Each row is a point on a tangle of strands that fork, close into loops and nearly touch. The rows are in no order.
Two points are linked if the straight distance between their rows is under 28.2. Some points are linked to none.
netaf: [ -4 -14 -12  -4  13   1   5   2  -3 -12 -11 -16  -8   0  -7   8   3  -5
 -14 -11]
toma: [  6 -14  24  -5   9   5   1   2  -1  14 -24  19   1  -1   8 -11  11   6
   2 -11]
sez: [ 13   2  15  12   2 -16 -10  12   2 -13  -8 -11 -11  -4  18  15   0  -8
  11 -25]
vam: [  2 -20  -3 -22   0  -6   7  12   9  -2   2 -19   6  17  -6  13  -8 -14
  -6  -1]
Bur: [ 11   1  -4  27  17  -4  -4  14   2 -21 -17 -18  -8 -14   5   5  13   1
   2 -16]
vap: [ 7  1 -4  4  3 15 11 -4  5 20 -7 -5  4  3 -3 -7  0 22  0  3]
Lofa: [ 13   7   6  -8  -8  -5 -16  -5   1  -7   9   4  -6   5   8  10 -10 -12
  -3 -10]
niv: [ -2 -13  -3   0   3  -6  -4   2  -5 -13 -11  -8  -4 -10  16   7   8 -12
  -4 -12]
Tur: [ 11   2   5   1   6  24  17  12  15  13   9  -9  16  15 -15  -8   1   5
 -12  16]
ragi: [-13   2  -1 -21  -8  -3   8 -11 -10  17  15   9   8  -2   0   2  -3  17
   8   4]
konik: [  5 -18  17 -13   8  -1  -1   3  -5  12 -19   9  -5  -1   7  -4  11  12
  -4 -17]
mub: [  0  -1   3  26   9  -5 -11   4  -5  -7 -17  16 -12 -26  21  -6  19   6
   9 -15]
duza: [  9  -6   6   3  12  12   6  16   2   1 -10 -12  -1  13 -17   1  -1  -5
 -13   0]
bib: [-6 -2  9 -6  3  9 10  6 -6 10  0  2  1  2 -9 -2 -1  9 -1  7]
Mukug: [  6   3   2  -9  -7   8   5  -1  13   9   9  -6   9  10  -5  -4 -11   8
   0   4]
fedu: [  7 -25 -14 -21   0  -5   2   5  13   0   0 -18  19  11 -13  10  -6 -16
  -1   3]
Gur: [ -8  -2   8  -8   1  17  16   6  -5  19   8   6   7   5 -11  -7   8  22
  -2  12]
Fir: [  3  -7 -18  -1  -4   2  -3 -17  10  -4  -8  11   3   1   6 -11   4  -5
  -2   8]
lidun: [ -5 -19 -11  12  11   1  10  -3   4  -4 -23  -6   6  -7  -5 -10  10  -7
  -8   7]
tupam: [ 12  -9  18  -7   5 -13  -2   8   2   4 -12  -7  -4   4   4   6  -4  10
   7 -17]
fef: [ -1 -13   2  -6  -2   8  -7   2   1  -3  -6   8   2   7  -3  -6   7 -16
 -14   3]
rusek: [ 12  -7  -9   3   8  19  25   4  16   9   0 -10  24   8 -16 -10  -1   4
  -8  12]
mipov: [  4  11   5  16  -1  -7 -14  -1  -5  -4 -12  15 -10 -15  14  -1  13   8
   5 -15]
kot: [ -2   1  -7  13   8  12  -1  -4  -2  -7 -13   1  -5  -2 -16  -9   7  -6
 -18   7]
bebu: [-10   1   9  23   8  -4  -3  11  -6  -7 -19   6  -7 -22  11  -7  17   9
   5  -4]
vep: [ 10  20  11  15   1   2  -7  15  -4  -3   9 -14  -9  14 -14  18  -8  10
   4  -5]
ris: [ -6  -2  20  -3   0  -8   2  16  -8   2  -2 -10   0   1   6  11  -1   3
  -2   0]
govot: [  1 -20  -4  -5   2 -11   6  -3  11  -1 -12  -6  14   3   5   2  -7 -10
  -3   5]
karab: [  5 -10  19  -1   8   2 -13  -2   2   8 -18  24  -6   2  10 -15   8  -2
   0 -13]
sakav: [-11 -17   1   3   1   4 -14  -8  -1 -16 -15  18  -7  -9  20  -8  20 -18
 -10 -12]
sak: [ 11   7   9  -2   5  21  12  17  11   9  24 -14  12  22 -12   0  -6   1
  -6   9]
gez: [  6  20 -17  -3   0   5  -2 -13   1   7  11  -8  -8   7 -12   4 -13  13
   7  -4]
Sidur: [ 18  30   0   8  -7  -1  -8  -7  10   4  18   1   4   5  -1   2 -15   5
   9   2]
Zuz: [ -4  -7  21 -16 -11  -3 -10  -2  -8   8  -2  30   6  -5  15  -6   8  -5
  -8   0]
Letam: [-12 -29   8 -24  -4  -9   5   3  -3   9 -10  18   9  -3   4  -4   7  -3
  -3   5]
tiro: [  0 -17  -6  -8   3   4   4   5  -2  -2 -11  -5  -4   8  -7  -2   5  -7
 -15  -5]
Fod: [  2 -26   8 -19  -8   7  -8  -3   7  11  -5  19  15   5   9 -12   6  -6
  -2   3]
miluf: [  4  17   5  26  10  -7 -13  21  -4 -13   1 -16 -13  -3  -7  17  -2   8
   3 -11]
gema: [ -5  24  -1  16  -6 -11   3   0   2 -13  16 -16  -4   0  -5   3 -14  -9
   8  10]
nagir: [ 12  -5  12  12   8  -1 -12  -3   3  -2 -21  17 -10  -2  15 -14   8 -10
   5 -15]
Zas: [-11  -7   3 -10  -9  -3   0   3   1   4   8   2   7  -3   1   0  -8  -6
  -1   9]
Muz: [ -9  -9 -11  -4  11  -4  13   8  -5  -8  -2 -21  -4  -1 -14  11  -3  -1
 -11  -3]
vifu: [  2 -26 -12 -20  -1   4   0   2  10   2  -6  -5  11  10  -8   2  -1 -13
  -3   3]
lir: [-24  -7  -2 -16   5  12   5   6 -22   1   7   7  -5  -4 -16  -3  10  -3
  -6  11]
Deg: [  9   5  11  18   4  -3 -15   1   3   1 -18  14  -5  -9  13  -5   6   0
   6  -6]
bimos: [ -7  21 -13   8   0  -8   3  -8  -3 -14  24 -17   3   1  -7  -1 -13 -20
  14  14]
Nura: [ -2  -7  -4  -8  -3  19  -7  -9   3  -4   3  13   1  12 -14  -8   5 -14
 -11   3]
dutur: [  8  14  11 -13  -3  12   0   9   2  12  31   0   3  20  -6   5 -12   5
   2  -6]
nusa: [  2   6  -4  -5  -1  -3  -5  -8  -5   3   5   3 -12   0  -3   5  -3  10
   1  -7]
kor: [  0   6   0   9  -6  -6 -14   2  -4 -19   4  -5  -9 -14  20  12   4 -11
   3 -16]
gudu: [  2 -11 -10 -10   8  19   9   0  -1   9  -3  -4   0  11 -16  -5   2  12
 -12   0]
nesa: [  8  22   0   5  -5 -10 -10 -12   4   1   6  -2  -7   1   1  15 -12  21
  19 -11]
vut: [ -7  -8  11  -8  -9  -6 -12 -10  -6   5 -11  24  -2 -11  14  -8   8   0
  -3  -5]
futo: [-10  14 -10   0 -15  -7  -9 -12  -5  -6  14  14   1 -10   8  -8  -6 -15
   1   8]
saro: [  0 -16   4  -5  11   3  14  12   4   2 -11 -11   4   4 -13  -1   3  -3
 -13  -2]
rab: [  7   2  11   1   7 -20  -1  -2  -2   8 -16   3  -9  -9  12  11   0  23
  19 -18]
Liked: [-11  10  21   6   3   2  10  28 -12  -7  13 -13  -2   3 -10  10  -2  -2
   1  15]
Dinun: [-4 10 -9  1  2  6 10  1 -3 -1 -1 -7 -5  1 -9 -3 -6 -2 -3 10]
vaku: [  5   3  12  -7   3   8  -1   6  -8   8  -6   5  -6   4  -9   5   4  21
  -2 -11]
mizag: [  7  -2 -11  -3   1  20  16  -6  16  17   8  -4  17   5  -5 -15  -5   7
  -5  12]
mimo: [ 12  14  -4 -11  -7   3 -12 -16  -3   2   7   7 -12   8   0   8  -5   6
  -4 -19]
Big: [ -4   0  16 -12   0  -5  -4  -1 -14  15  -6  11  -2  -6   6   5   5  13
   2  -4]
dima: [  4   2   5  -2 -11 -21  -3  -7  -2  -3   3  -6   5   0  18  10 -12   2
   9  -2]
fav: [ -5 -16  -9   4   7   9   0  -7   5   3 -20   6   3  -1  -5 -12   5   2
  -8   8]
kero: [  7  21  -1  19 -10 -10  -7   0   2 -16   8 -13  -6  -2   4   9 -13 -11
   5   7]
mosu: [ 10  18 -11   0  -6   6   1 -14   7  19  15  -3  -1   4  -6   2  -7  26
  13  -4]
Selov: [ 11  11 -19  22   6   3   6 -12   3  -3 -12 -14  -3   0 -10   0  -3   8
  -6  -2]
luvu: [ -7 -17   8 -32  -1  -4   3  -6 -11  10  -1  13   4  -2   2   7   2  12
  -2 -11]
nas: [-12  -6  -8 -14  -2  -3   0   4  -4   0   9  -2  -1   4 -10   0  -5  -5
   0   3]
ror: [  6  -3  16  -4   9   3  -3   4  -6  13 -18   7 -10  -2   2   5   6  21
   0 -19]
Dal: [  2 -15 -14   6   8  14   9 -12  14   2 -14   5  15   2  -7 -18   4  -1
 -13  14]
Nisu: [ -1  16  -9   5 -16 -10 -15 -10  -1 -12  16   4  -5  -6  12   1  -4 -22
   2   3]
zis: [-17  -7  -2  13   1   4   9   3  -5  -4  -7   3   7  -8  -2 -17   5  -7
 -10  19]
vup: [ -7  18 -13  10   3   1   5  -3  -4 -16  20  -9  -3  -6 -13  -4  -9 -28
   1  14]
Sufuv: [  9  -7 -22   6   9  10   2 -11   7 -14  -5  -5   5   9 -23  -9   1 -25
 -15  13]
mubin: [-10  14 -24  -2  -2   6  -4 -16  -1  -7  14  10  -8   2  -8 -14  -2 -17
  -5   7]
Bef: [ -5   7   6  19  -3 -13  -1   5  -3 -11  -8  -4  -4 -19  18   4   6   1
   9  -5]
Gon: [-8 24  3 13 -9 -4 -3  2 -6  3  9  7 -1 -9 -1 -4 -3 10  6 17]
setiv: [  0   9 -18 -20  -4   2   4 -17   0   4  23   6  -3   8  -7   3 -10   0
   7  -3]
vaseg: [ -4  -6 -29 -20  -7   9  -5 -26   7  -4   7  14  -1   9 -10  -7   2  -8
  -4   4]
Banas: [-3 19 11  5 -9 -2 -8  1 -9 -2 11  6 -9 -4  1  3  0  0  2  9]
giz: [-17   5  -8  -6   4  -2  12  -1 -18   3   6  -6 -12  -6 -13   7   1  10
   2   0]
rukar: [  8 -25  -4 -16  -2  12  -9 -15  12  10  -9  26  15   8   6 -15   7  -1
  -3  -5]
loned: [ -8  19  -3  21   0   5 -10   3  -8  -7   3   7 -11 -12  -8  -5   8   1
  -5   7]
safoz: [ -2 -15   5  -5   0  11   1   3   7   2  -7   8  14   9  -6 -14   4 -17
 -15  17]
gele: [ -9   1 -17  -6  -8  -2  -1  -5  -3 -11  12  -3  -8   3  -3  -1  -3 -15
  -1   0]
naf: [  5  22   3  26  -2  -7 -11  14   1 -13   6  -8  -6  -4   6   8  -4  -2
   9   5]
mifor: [-12   3   6   5   6   8   9  13 -10   0   2  -3  -7   0 -14  -1  -1   2
  -7   9]
Pogi: [  4  -3  -7 -21  -2  25   7   2   7  22  25   6  14  13   0  -5   6  15
  -3  -1]
Nebat: [ -3   1   6 -10  -5 -13   0 -12 -16   9  -3  15  -4 -13   9   6   8  12
  -3 -14]
varar: [  2  12  -8 -12  -4  14  11 -12   7  20  23   4   7   1   0  -4  -7  24
  12  -6]
rep: [ -5  14  -4   1   0   9  11   1  -3   3  15  -7   3   2 -18  -8  -5   1
   8  15]
nimaf: [  6   4  17   6  -1 -14 -14   9  -3 -21   3  -9 -12 -12  22  14   0  -8
   3 -22]
Pur: [  2  21   1   7 -11  17   2   1   7   7  19   6  11   2 -10 -16  -3  -8
   2  21]
riz: [-11   5   2   5 -13  -5  -8  -7  -1 -10   8  19   0 -12  18 -12   1 -17
  -2  11]
Migeg: [  3   1  -1 -14  -3  16  10  -5   4  26  18   4  13   5   5  -2   2  22
   2   1]
medok: [ -6  -3   8  -7   0 -14   7   9   0  -5   9 -26   1  10  -2  18 -12   5
   4  -1]
tazot: [  3  23   1  25 -10 -12 -14   4  -3  -8   1  -1  -7 -10   6  11  -2   8
  15  -2]
Kaza: [ -8  -2  15   6   2  -8  -3  19 -12 -11   3 -12  -6  -9   6  16   8  -3
  -4  -7]
Kov: [  9 -17 -16  -6   1  12   6 -10  20   4 -11   5  16  11  -4 -10   3  -4
  -6   9]
lifo: [-10  21   4  19  -2   7  -7   9  -9  -6  14   8  -5  -6 -10  -9   4 -10
  -4  17]
Fosag: [ -6  -6  14 -13  -8   3  -3   8   2  11   6  12  12   6   2  -9   0  -8
  -5  14]
disi: [  0  24  10  22  -2  -9 -11  17  -9 -17  13 -15 -12  -3  -5  16  -4   2
   7  -3]
Biv: [-9  5  5 -8 -5 -2 16 -8 -2 21  8  1  8  0 -2  2 -3 26 15  9]
rabem: [ 14  11  12   3  -5   0  -3   2   6   8  10 -12   4   9  -3  12 -17   7
  10  -6]
nonet: [ -3  12  10  17  -3 -16  -8   5  -5  -1  -4   2  -3 -10  13  10   0  14
  13  -3]
gedor: [ -2  -5  -4  -2  -9 -17  -1 -10   4   0 -10   6   6 -10  21  -5  -5  -6
   8   3]
lifet: [  3   4  19  -4   3  21  10  20  -1  17  10  -2   5  13 -10   3   0  23
   1   5]
bure: [-14   1   0   7  -3  -6  -4   0  -5  -3  -9   1  -3 -17  15  -4  12  -1
  -1   1]
zon: [  7   1  -7   7  -1  -2   0  -6   1 -13  -4  -9  -5   1  -1   3  -4  -8
  -4  -3]
dobip: [  9   6   5 -10   1  11   0   5 -10  11  11  -7  -9  12 -15  10  -1  19
  -2 -15]
nez: [ -6  12  16  14  -1   2  -1  26  -9 -14  13 -12  -8  -1  -7   6   3 -14
  -5  11]
saku: [  3   4  -3   1  -8 -11   1  -9   8   3  -3  -3   0  -2  10   2 -12  -2
  11   2]
duf: [11  2 -9  3 -3 -4  5 -5 11 -2 -9 -7  2  0  2 -2 -8 -7 -4  6]
Faka: [-11 -28  -9 -27  -8  -1  -1  -7  -3   8  -7  18  10   0   0   0   6  -2
   1   5]
kovit: [  0 -14   3 -28   2  -7   1  -8  -8   5  -5   4  -2   1   2  18   5   6
  -5 -18]
kupa: [ 17  -1  14   3   8  16   2  11   8   7  -8  -9   3  14 -13   2  -2   8
  -8  -4]
lalot: [ -5 -22 -15  -7  -7  -1  -6 -19   8  -6 -15  18   6   0   9 -12   8 -14
  -2   1]
kosiz: [  8  -4 -13  13  15   6  -4  -4   4  -8 -18  -4  -6  -3  -8  -5   6  -1
 -11  -6]
Zame: [  6   8   6   7  -1 -10   0  -6  -1  13 -12   7   2  -5   8   4  -2  27
  13  -9]
Kuro: [  2   5  -4 -15  -3  27   1  -3   1  11  20  16   2   7  -9 -14   2   6
  -7  -1]
reb: [  5  -9  -9 -24  -5   8 -10 -17   6   9  -2  22   5   7   7  -7   4   2
  -6  -8]
ver: [  2  -1  24 -13 -11   1  -6   6  -3   7   5  15   6   5   7  -5   0  -6
  -7   0]
Bogir: [ 15  18  -6  -5 -11   1 -12 -14  11   1  13  -1   0  10   2   5 -12  -1
   6  -4]
viza: [ -7  -2  -4 -19  -6  18  -4  -1  -4   8  16  13   3  10 -12 -11   0 -10
  -6   3]
Zam: [ -8 -22  -3  -6   0  -6  -6  -5  -4 -19  -9   9  -4 -11  18  -1  15 -14
  -7 -14]
pul: [-12 -30   9 -18   1   2  -1   4   2   7 -14  16  17   4   4 -14   8  -8
  -6   9]
dofa: [ 10   1   0  -7  -1  -6 -16 -10  -5  -6 -10   9 -13  -8  14   6   7  -1
  -5 -24]
Segu: [ -8  -3  -2  -1 -10 -24  -4 -13  -2 -10   4 -10   1  -5  22  16 -11  -7
   8  -4]
Sola: [ -4  -3  13 -12  -2 -12 -10 -11 -13  10  -8  24  -1 -17  16  -2  15   7
   3 -16]
kizaf: [-17 -15 -10 -17  -2   4   2   3  -6  -3  10   5   5   4 -15  -8   0 -13
  -3  11]
gevim: [ -8  -1  -8  -2  -8 -19 -10  -9  -5 -16   6  -4  -5 -11  20  16   2 -10
   1 -14]
lod: [ -9  16   8   0   4  14  15  10  -7  10  16  -2   2   7 -18  -4  -3  12
  10  14]
fomut: [  4 -18   9  14  13 -20   7   2  10 -13 -14 -15  -1 -14  25  -3   2 -19
  15  -8]
zok: [-12   4  -9   0   2  -6  -3  -3 -14  -6   6  -5 -14  -9  -3   9   0   9
  -3  -4]
Nomu: [-10  14 -19  -4  -4   1  -4 -12 -12  -9  19   1  -7  -4  -5  -3  -2  -8
   2   7]
Vis: [ 12   0  -3   5   0  -4  -9  -1   2 -17  -5  -8 -12   1   5   4   1 -13
 -11 -16]
sog: [-14 -15   0   5  -5  -5  -9 -11   0 -11 -10  25   2 -13  21 -12  15 -20
  -7   2]
Mur: [ -2  14  -2   4  -4 -17  -2 -14  -5   4   6 -14  -7   0   1  14 -11  18
  14  -8]
taf: [ 15  23   7   7 -10  -1  -3   2  12   7  15 -10  11  12  -1   5 -15   9
   8   5]
gumu: [ -7  -2   0  26   3  -1  -4  -2  -4 -19 -13   0  -6 -24  14  -9  15 -13
  -5  -1]
pib: [ -2   4  13   6  10 -15  11  11  -3  -7   0 -29  -1   9  -8  20  -7  12
   7   3]
sabiz: [  7  11 -12   6  -5  -5 -12 -21   5   3  -7  12  -6  -1  12  -1  -1   4
   0  -3]
Bakiv: [ -2   8 -10  -3  -6  20   3  -6  10  13  20  13  11   5  -7 -23  -4  -4
   1  18]
rire: [ 15  14  11   8   2   7  -5  13   1   2  -2  -5  -5  15 -10   5  -6   8
  -3  -7]
fuzaz: [ -8   8 -19  13   5   1   4  -3  -4 -14   5  -3  -4  -7 -10  -8  -4 -17
  -7  16]
mog: [  8 -25  -6 -15   2  -7  -1   6  10  -6 -14  -4   7   7  -1   4  -5 -17
  -6  -4]
ges: [ -6 -14   9 -25  -1  -8   1   7  -9   2   3  -4  -5   4  -1  15  -2  -1
  -6 -12]
tapok: [ 10  14  -7  -2  -7  11   8  -6  20  18  24  -5  19  15   7  -2 -13   1
   8   8]
Piri: [ 10  -8   5 -10  -1  -8   1   0  10   6  -4  -7   4  11   7   8 -12   5
   7 -11]
pege: [  1   5  -1  14  -2  -2  -9  -6  -7   3 -14  11 -12 -13   0   3   6  19
  -1  -9]
sulur: [  8   7  -9   5  -5  -6 -11 -17  -4  -8  -5   6 -12  -5  15   1   2  -5
  -4 -12]
reren: [ -4 -24  11  -8   2 -19   0   4  -2  -4 -14   8   5 -10  24  -3   9 -14
   1  -7]
gavag: [  4  -8   5  -7   0 -15  -4  -5  -3  -9  -8  -2 -12  -8  15   7   3  -3
   0 -17]
sitas: [  3   6  -2  -4   8  10   9   7  -5   2   5 -19 -10  10 -22  11  -3  20
  -3  -7]
loni: [ 10   1 -17   6  14  10   4 -10   3  -1 -14 -10  -2   7 -16  -1   2   6
 -13  -2]
Gugeg: [ -7   1  27  -8  -3 -11   4  12 -14   3  -2   4  -3  -5   4  12   3  16
   3  -5]
Bem: [  4  12   6  23   7   0  -2  25  -5  -7  -8 -16 -14  -3 -11  14   7  10
   1  -4]
Zogu: [  2   3  -5  24  12  -5   1  19  -6 -12 -11 -16 -15 -13  -1  13  12   8
   3 -11]
gef: [ -1   2 -20 -15  -5   7   1 -17   0   3   7   7  -5   7  -6  -3  -1   1
  -2  -3]
Samon: [ -4   6   9  -3   6  25  15  16  -2  17  12  -5  10  12 -17  -6   4  20
   2  13]
fop: [ -4  -3  -6  -8  12   6  12   9  -8  -5   4 -21  -7   7 -22  11  -9   3
  -6   1]
mitog: [  7 -14 -19  -9  -2   5   0  -7  12  -1  -8   0   6  14  -9  -3  -2 -15
  -9   4]
rugu: [ 10   4 -16   8   6   7  10  -5   8 -14   6 -13   5   6 -20  -1  -6 -19
 -15  11]
gumo: [-10 -19  -5   3   4  -9  11   3   1  -4 -17  -8   8  -2   3  -5   1  -6
  -4   7]
semat: [  2  11  15  20   2 -12  13  16   3  11  -4 -17   7   5  -8  13  -5  26
  18  16]
rafe: [  5  -4 -20 -24  -3  -4   2 -21   0   4   5  -6  -4   4  -3  10  -9   9
   1 -16]
seruz: [  0  22  12   6   1  -2 -10  18 -14  -7  14  -7 -13   3 -10  20  -4   6
   4  -8]
Pituk: [  6 -12 -11 -22 -12   0 -12  -4   8  -7  11   8   5  12  -1   1  -6 -17
  -3   0]
lakor: [-21  -1  -7  -9   5   6   3  -3 -20   3   9   3 -10  -4 -18  -4   1   9
  -3   3]
Bipud: [-29 -14  -2 -14   4  12   6   4  -9  -4   8   7   2   3 -21 -14   8 -12
 -11  13]
Zilek: [-11  -1   1   6   2  -7   3   7 -16  -7  -4 -12 -12 -10   2  12   5   2
  -2   0]
nur: [ -2  20   2  11  -8   6   3   2   1   8  14   3   1  -3  -9 -11  -7   1
   5  17]
num: [ -8   9  -9  -1  -3 -14   7 -15  -4   0  14 -19  -3   4  -2  12 -12   8
  10  -2]
Fak: [  2   4   0  10   2  -9   1  -7  -4   9 -18   5  -5 -11   7  -1   2  16
   9   1]
pazig: [  4 -30  11  -7  17 -16   8  10  11   9 -22  -4   2   1  14  -7  -3 -13
   8  -5]
Duru: [ -3 -18   8 -19   0  -2   5  13  -2  -4   8 -13  -2   9 -11  14  -6  -4
  -2  -7]
Batom: [  5 -28   2   3  12 -22   9   6  12  -2 -17  -4   4  -6  21  -8   0 -19
  11  -6]
vavos: [ 12  16  -3  16  -1   4   6   1   4  12  -1  -8   5   3 -10   2  -5  18
   9   5]
Lanab: [-13   4   3  14  -2  -5  11   8  -4  -9   5  -9   6  -6  -2   0  -2  -9
   1  20]
godu: [  3 -22  16 -10   9 -14  -1   7   0   5 -16   3  -6  -1  19  -2   0 -12
   6 -13]
togok: [  4   5 -12   3   3  12   3 -13   3  12 -10  12  -3   1  -4  -7   2  18
  -1  -1]
Tigiz: [-10   4 -16 -12   4  -4  13  -8  -9   1  12 -12  -3   2 -12   8  -8   8
   6  -1]
dinu: [ -2 -11 -18   9   6   8   3  -7   3 -15  -3   3  13   1 -15  -9   5 -21
 -17  19]
pitam: [-18  -5   1   7  -7  -3  -4  -3  -4  -9  -5  12   3 -15  16 -11   9 -13
  -5   9]
tof: [ -5 -14  18   0  -1 -18   3   9   2   3 -11   2   7  -7  22  -4  -2 -16
   2   4]
pomim: [ 3  8  2 -3 -2  8 14  0  4 22  4 -2  9  2  2 -2 -2 27  7  5]
Zevi: [  5  -6  -4 -15 -12  -8 -15  -6   6 -11   5   3  -3   6  10   7  -1 -18
  -8  -7]
Gifef: [ -6  15  16   8   0  -1   4  15  -9  -2   5  -5   2   1 -11   5  -2   4
   3  13]
zum: [ 10   1  -1  28   8 -15  -7   0   9 -18 -12  -6  -7 -22  25  -3  10 -16
  10 -15]
Meden: [ 11  16   8  24   3   4   2  13   4   5  -3   3   1   1 -14   2  -1  19
   8  12]
Befub: [ 14  17  -6  -2  -8   0 -16 -16   4   3   6  -3 -11   7   3  13 -12  11
   7 -15]
bavet: [ -8   3   1  33   6   1  -6  11  -3 -15 -19   1  -1 -24  11  -7  11  -3
   2   8]
Tes: [-13   2 -11  11   0  -8   4  -1  -5 -13   1  -8  -2 -12  -1  -1   1  -8
  -3  10]
nama: [-10   2 -29 -10  -7   5  -6 -23  -5 -11   9  16  -8   6  -6  -5   3 -19
  -4   7]
lil: [ -2  -2 -18  12   5 -10  13   0   3 -21   2 -24   8  -4  -4   9  -5 -20
  -3  10]
rapal: [ 14  -1   3  -8   1   0   6   5  11   5   2 -11   9  16  -3   0 -11  -6
  -1  -3]
Doguf: [  0   0 -13 -22   2  27   8   2  -2  16  30   6   8  13 -11 -11   3   4
   0  -3]
lat: [  1 -15 -12   9   9  12  10  -4  13  -7 -13  -1  15   2 -10 -19   6 -16
 -15  22]
Dife: [ 15  -7  19   4  10 -17   1   4   3  11 -19  -3  -7  -3  11   7   4  14
  18 -19]
buki: [ 15   0   8   8   5  -3 -12   7   4  -8 -10  -5 -13  -4   8   7   3  -8
  -1 -23]
gam: [  9   0  -1  36  11  -9  -3   9   6 -17 -14 -11  -7 -24  14   1  14  -5
  10 -14]
tov: [ -5   6  20   8   3 -14  14  17  -6   3   4 -20   5   9  -7  15  -7  18
  16   7]
sel: [ 14   7  13  -6   1  21   8  20   9  15  15 -11   8  19 -10   5  -1  14
   0  -1]
fuma: [  3  -8 -12 -14 -11   1  -3 -16   7   6   0  19   8   7   7 -11  -1  -6
  -2   3]
mab: [ -2   3  -8  -3   0  22  11  -4  12  20  18  10  21   8   0 -20   2   7
  -2  21]
bek: [ -1   9  -3  17   2   8  -4  -1  -7  -3 -11   2  -7  -7  -6  -8   5   3
  -4   4]
tope: [  1   8 -15   0  -7   2  -3 -20   5   6  -2  10  -3  -3   5  -7  -2  15
  -1   2]
bos: [  7  -7   5  13   6 -13  -4   2  11 -12 -14  -4  -2 -10  26  -5   3 -14
   5  -9]
dorer: [  5   9 -11 -13  -7   8   5 -10  13  18  28   0  14   6   8  -7 -12  10
   9   4]
pode: [ -4 -20 -15 -24 -14  -2  -4 -15   4   6   3  17  15   4   0  -5   2  -8
   5   9]
Rato: [ 10  17 -11  24   1   3   1  -6   8  -4  -1  -8  -1   1 -12   1  -5   5
   5   4]
tuve: [ -8  -5  12 -27 -11  -8   3  -7  -4  12  14   7  12   2   5   8  -8  11
  12   4]
sizin: [  1  -4  11  19  14   9 -13  10   3  -9 -20   7 -10  -9   7  -9  16  -8
 -10 -14]
dalen: [ -3 -14  10 -26  -3   2   3  -3   0   6  -3  13   5   5  -6   3   0   5
  -8  -3]
vanar: [-10  -7   8   3  -2   9   4   7  -2  -1  -5  12  11   0  -3 -18   6 -17
 -11  27]
gis: [  6  14   8   4  -7  -1 -12   5  -2  -8   7   0  -9   3   4   6  -6  -3
  -3  -5]
mado: [ -4  19  10  10   1   6  -8  15 -11 -11  16   2  -6   1 -12  -1  -2 -14
  -3   8]
fevud: [  0 -15  -3  -7  -5  -8  -4 -11   8   3 -14  14   5  -1  19 -12   2  -9
   5  -6]
dov: [  3  13  13  22   5  -7   5  21   4   5 -10  -4   3  -1  -4   4   2  27
  13  12]
dig: [  2 -13  17 -11   2 -13  -5   6  -2   3  -8   3  -6  -1  14   7  -2   1
   2 -18]
Tud: [-11  -3   4  24   5  -3  10  10  -1  -8  -9  -6   4 -12   0  -5   8  -9
  -4  23]

A fork is a point with three links, a tip a point with one. Leave the first point through the second and follow the links. Name the first fork or tip that comes.
vut / Sola -> zok
Bem / Zogu -> godu
Gugeg / Big -> nas
loned / bek -> medok
Batom / fomut -> disi
Deg / nagir -> tiro

A tip is a point with one link. Name the tips that can be reached along the links from each point below, in the order of the rows.
num -> setiv, rabem
bib -> medok, Pituk
lidun -> rugu, dalen

A piece is all that can be reached along the links. How many separate loops has the piece of each point below (a circle has one, a figure eight two, a Y none), and how many tips (points with one link)?
Samon -> loops 2, tips 2
Big -> loops 2, tips 2
Zogu -> loops 4, tips 7
Fir -> loops 2, tips 0
dalen -> loops 1, tips 2
